Points on a hilly landscape, in no order, each with its height.
A ball rolls from a point to the lowest of its 2 nearest points, and stops where none of them is lower. Distance is the straight distance between rows; heights are no part of it.
q490 (h 311): [ 90 141 134 179  81 143 105 175 131 124 131 205 129 161  75  80 139 127
 201 136 118 177 188]
q785 (h 571): [139  87 123 104 155 132 156  75 142 170 156  99 130  93 155 156 133 116
  74 112 151 128 124]
q922 (h 437): [129  78 132 151 163 149 105 138 114 137 177 119 123 145 107 118 173 188
 133 135 172 155 178]
q308 (h 541): [137 189 141 163 135 167 120 140 111  77  79 141 143 107 107 123 112 142
 131 143  65  88  92]
q950 (h 274): [ 77 135 106 129 100 146 101 148 131 115 146 132 122 207 113 119 110 108
 187 154 150 116 151]
q332 (h 402): [122 116 144 103 138 157 119  88 149 148 152 132 124 106 102 170  80 142
  81 114 103  74 107]
q429 (h 272): [108 121 138 120 137 146 153 145 133 186 179  99 111 122 158 127 139  78
 122 105 151 152 102]
q95 (h 292): [ 91 144 106 170 116 151  94 161 117 100 143 168 150 182  98  91 118 113
 215 155 109 146 158]
q540 (h 352): [103 113 133  97 116 137 158 122 154 198 153 169 109 131 147 129 106  85
  81 111  90  99 114]
q310 (h 250): [144 129 160 145 148 105 150 110 135 134  70 165 123  61  94 127 143 180
 133 123 141 141 182]
q350 (h 279): [128 113 131 128 144 121 136 125 145 141 130 176 137 122 127 105 108 122
 123 117  89 123 144]
q873 (h 289): [197 106 143 151 156  83 130 115 116  61  95 180 153  74 135 118 109 159
 116 117  83 145 149]
q874 (h 308): [147 125 190 154 111  82 109 178 140 105 120 166 141 117  95 137 106 144
 163  88 144 188 174]
q193 (h 416): [172  70 138 160 176 164 107 137 107 113 152 136 116 112 117 125 199 181
 109 143 136 153 155]
q123 (h 319): [126 123 160 135 158 136 135 185 119 142 192 151 132 112 149 126 133  55
 129  81  85 154  74]
q527 (h 188): [148 169 107 143 137  88 124  88 151  88  59 156 167  96  94 105  78 138
 197 126 105 120 179]
q4 (h 67): [147 145 184 134 101  92 147 164 116 133 105 120 104  89 127 148 147 117
 104  90 156 168 118]
q539 (h 667): [ 91 116 115  77  93 122 128  74 141 167 122 115 110 169 116 148 104 152
  96 145 160  69 144]
q714 (h 240): [162 133 128 141 139  88 121  95 134  54  69 171 159  99 125 117  85 156
 139 129  91 117 174]
q207 (h 231): [150 175  76 126 115  93 122  99 125  94  68  54 157 134 146 132 157 106
 182 136 155 148 109]
q928 (h 484): [ 96 171 151 168 127 201  66 160  99  68 128  82 147 161  97 183  94 160
 117 161 118  76  93]
q156 (h 242): [106 149 142 138 124 153 123 185 114 158 171  90 119 154 150 128 156  77
 121 115 132 133  57]
q753 (h 452): [149 141 141 114 168 166  98  87 145 118 147  83 141  98 101 173  95 154
  88 124 100  71  86]
q40 (h 263): [164 120 168 136 159 149 142 167  96 145 159 153 111  63 126 133 181 128
  84 104 101 142  97]
q903 (h 217): [112 163 139 138 154 189 123 158 118 131 146 148 132 136 124 109 109  82
 141 122  44 100  70]
q105 (h 614): [153  94 136 139 101 130 133 160  98 108 124 174 111 143 142 105 166 153
  71 159  83 130 117]
q668 (h 162): [ 88 149  73 123 114 132 144 123 147 149 128 114 131 174 149  94 127  71
 186 146 127 131 111]
q323 (h 366): [148 133 126 162 137 137  85 133 112  64  84  99 149 139  82 135 161 197
 169 161 149 133 158]
q738 (h 210): [137 111 140 146 122 110 156 120 131 151 102 147 121  93 128 114 164 157
 127 125 153 175 172]
q109 (h 503): [100 112  74 107 113 137 121 115 118 142 120 115 112 181 111 104 146 171
 156 176 167 106 170]
q423 (h 332): [196 109 134 146 134  86 145 119 107  86  89 157 131  69 150 129 159 160
  83 141  96 139 128]
q997 (h 251): [ 77 124  95 105 140 145  95 134 147 143 181 114 126 204 127 127  70  96
 182 131 160 101 136]
q560 (h 346): [176 133 139 152 149 117 102 116 114  68  98  71 152 103 107 149 157 189
 151 120 163 143 136]
q232 (h 287): [174 126 159 129 167  91 149  97 140 103  90 121 143  54 109 138 116 161
 142  92 138 150 165]
q362 (h 327): [143 111 148 114 133 121 152 111 126 146 125 166 121  86 126 139 127 146
  75 120 108 115 129]
q846 (h 191): [ 97 191 151 167 147 190 120 195 117 118 151 129 144 137 129 125 115  62
 170 116  76 123  46]
q655 (h 318): [172 140 141 134 173 124 139  97 129  99  83  81 145  76 122 147 129 150
 134 116 143 147 118]
q823 (h 515): [111 185 172 174 108 166  95 165 106  75 102 130 140 118  95 174  91 162
 108 152  93  79  87]
q812 (h 205): [155 119 155 124 137 133 153 142 101 156 158  96 105  77 155 147 201  99
  73 111 141 154  78]
q591 (h 249): [108 126 128 120 133 100 155 119 158 163 119 171 131 115 136 106  90  93
 159 102 129 150 147]
q880 (h 386): [128  80 118  93 131 142 142 110 146 159 183 156 126 123 161 144 121  86
  51 113  79  91  94]
q764 (h 532): [127  90  76  82 132 105 136  80 127 128 129  86 124 161 155 130 120 139
 138 142 185 135 168]
q954 (h 458): [110 157 127 149 134 184  93 152 119 108 145  88 138 169 114 145 122 131
 124 148 130  81  80]
q407 (h 457): [105  87 156 140 132 179 114 152 130 168 169 146  95 138  87 119 171 183
 112 141 145 127 171]
q309 (h 628): [119 138 100  99 160 129 170  79 161 154 106 119 133  95 133 112  86 101
 142 123 110  97 117]
q496 (h 277): [123 170 175 167 100  85 106 170 136  90 102 121 139 136 110 145  99 121
 191 102 161 176 134]
q695 (h 463): [104 149 160 104 149 178 129  97 171 159 159 176 123 104  73 151  64 113
  85 110  52  57 102]
q54 (h 184): [ 95 163 101 132 143 163 149 130 136 137 119 144 134 159 141  89 111  75
 166 138  65 107  90]
q124 (h 685): [ 71 130  99  82  71 123 111 119 131 133 127 120 117 202 114 149  78 136
 140 147 177  66 145]
q944 (h 283): [125 145 144 129 147 131 154  84 145 140  68 110 123  78  87 118 141 191
 146 137 150 119 167]
q372 (h 565): [143 128 116 133 137 143 125 127 111  89 105 145 135 138 143 117 115 136
 103 151  67  91  94]
q649 (h 320): [162 107 170 133 119 138 130 149 112 128 151 172 107  76 105 154 164 170
  40 120  84 114 119]
q660 (h 476): [102  97 148 129  90 131 112 165 129 164 163 166  99 164 104 121 133 160
 121 141 153 139 187]
q461 (h 218): [ 84 130 131 108 100 124 113 148 147 153 170 124 121 185 145 128  92  81
 137 112 148 126 107]
q41 (h 297): [104 149 169 118 153 150 152 162 141 183 155 140 116  92 124 124 123  74
 135  84 109 149 100]
q10 (h 326): [111 122 130  86  87 100 175 115 138 191 144 153 102 124 184 119 114  78
  79 112 128 130 112]
q146 (h 431): [138 101  87 102 127 146 129  95 125 138 169 115 114 148 163 142 127 107
  64 147  94  83  78]
q529 (h 473): [139 118 102 112 163 188 114  84 128 129 157  99 133 131 131 141 118 133
  81 148  78  65  70]
q78 (h 595): [163 101  88  92 141  99 173  75 128 129 118  87 134  92 192 150 135 115
  73 128 147 137 105]
q468 (h 516): [114  99  54  81 122 108 104 107 119  99 145 106 116 194 127 124 133 146
 170 169 180 111 172]
q656 (h 616): [146 129  82 107 146 116 169  67 137 128  78 112 140  98 166 120 119 128
 116 134 127 116 135]
q641 (h 639): [ 95 137 138  98 154 139 168  66 167 184 112 109 121  81 103 137  80 124
 141  96 158 108 151]
q806 (h 376): [170  91 152 147 154  93 103 172 123  84 178 180 150 125 158 120 113  85
 136  91  91 182 125]
q251 (h 254): [135 171 130 139 106  85 134 136 122 108  83  90 141 123 128 132 136 115
 186 107 166 177 127]
q467 (h 591): [162 115 120 126 102 138 136 118 104 103 116 154 124 129 145 127 154 150
  53 163  58  79  84]
q65 (h 428): [129 144 106 130 126 160  70 139 115  68 143  59 152 193 132 166 111 133
 136 157 146  90  98]
q13 (h 146): [ 98 156  74 117  84 101 123 134 131 149 109  88 127 192 159 105 153  89
 195 144 170 156 128]
q577 (h 200): [129 145  82 110 129 126 127  95 123 125  98  42 137 148 150 134 159 126
 152 145 177 129 109]
q444 (h 215): [130  95 123 127  93  91 120 170 117 128 178 153 113 172 180 109 151  94
  91 127 132 161 136]
q533 (h 214): [111 171  94 130 134  99 124  86 160 125  85 145 158 110  95  99  93 116
 226 123 144 143 170]
q450 (h 230): [111 150  97 130 136 120 152 101 158 165 106 130 145 112 116  94 124  86
 202 113 150 160 145]
q103 (h 333): [106 115 163 170 112 109 119 171 142 122 129 183 129 132  90  96 129 141
 186 113 144 186 179]
q456 (h 255): [124  80 135 114  60  69 132 152 127 158 159 178 103 156 168 120 145 131
  66 129 141 152 163]
q94 (h 392): [145 130 111 139 142 145  72 140 103  66 131  70 148 166 120 149 139 177
 152 162 170 116 140]
q675 (h 295): [129 107 138  98  61  69 175 120 138 170 120 159  89 114 182 126 133 114
  49 126 143 155 146]
q57 (h 159): [112 127 143 121  80  85 102 192 117 125 167 118 125 179 171 137 112  88
 116 116 149 156 118]
q602 (h 550): [138  68 101 104 136 114 142  94 124 139 144 110 119 121 146 139 148 156
  91 140 162 122 163]
q615 (h 491): [ 80 117 111 109  91 123 140 126 135 182 124 141  99 175 108  96 139 153
 140 145 176 122 175]
q211 (h 348): [163 102 155 143 153 136 119 176 109 115 189 170 133 130 152 127 142  98
  85 105  72 150  98]
q646 (h 393): [182  92 111 147 185 138 131  98 113  98 116 110 136  92 126 116 172 188
 121 147 119 129 142]
q966 (h 143): [151 150 152 129 119 110 150 152 109 147 120  78 102  93 158 131 197 102
 119 103 174 193 107]
q435 (h 152): [154 127 145 135  94  78 136 139 117 122  98 135 124 128 136 132 134 146
 107 112 160 162 144]
q872 (h 368): [179 113 123 148 164 134 144  97 110  85  85 152 131  59 117 111 154 190
  97 159  82 110 143]
q289 (h 216): [ 91 198 156 161 107 165 123 204 105 139 134 113 121 138 131 134 152  71
 148 124 116 149  53]
q275 (h 165): [109 149  72 105 118 103 123  94 129 140  93  63 142 169 131 118 130 112
 203 144 193 139 153]
q464 (h 650): [ 92 130 144 105 124 138 129 108 164 172 125 100 120 144  96 149  87 143
 137 122 173 107 147]

Where does a ball stop that starts at each point below?
q641 -> q527
q105 -> q4
q560 -> q4
q467 -> q4
q529 -> q57
q103 -> q13
q109 -> q527
q806 -> q846
q695 -> q57
q490 -> q57
q211 -> q846

Two balls start at each pair of points below. Name the first point that both come to, or write none.
q764 / q94 -> none
q65 / q464 -> none
q539 / q362 -> q527
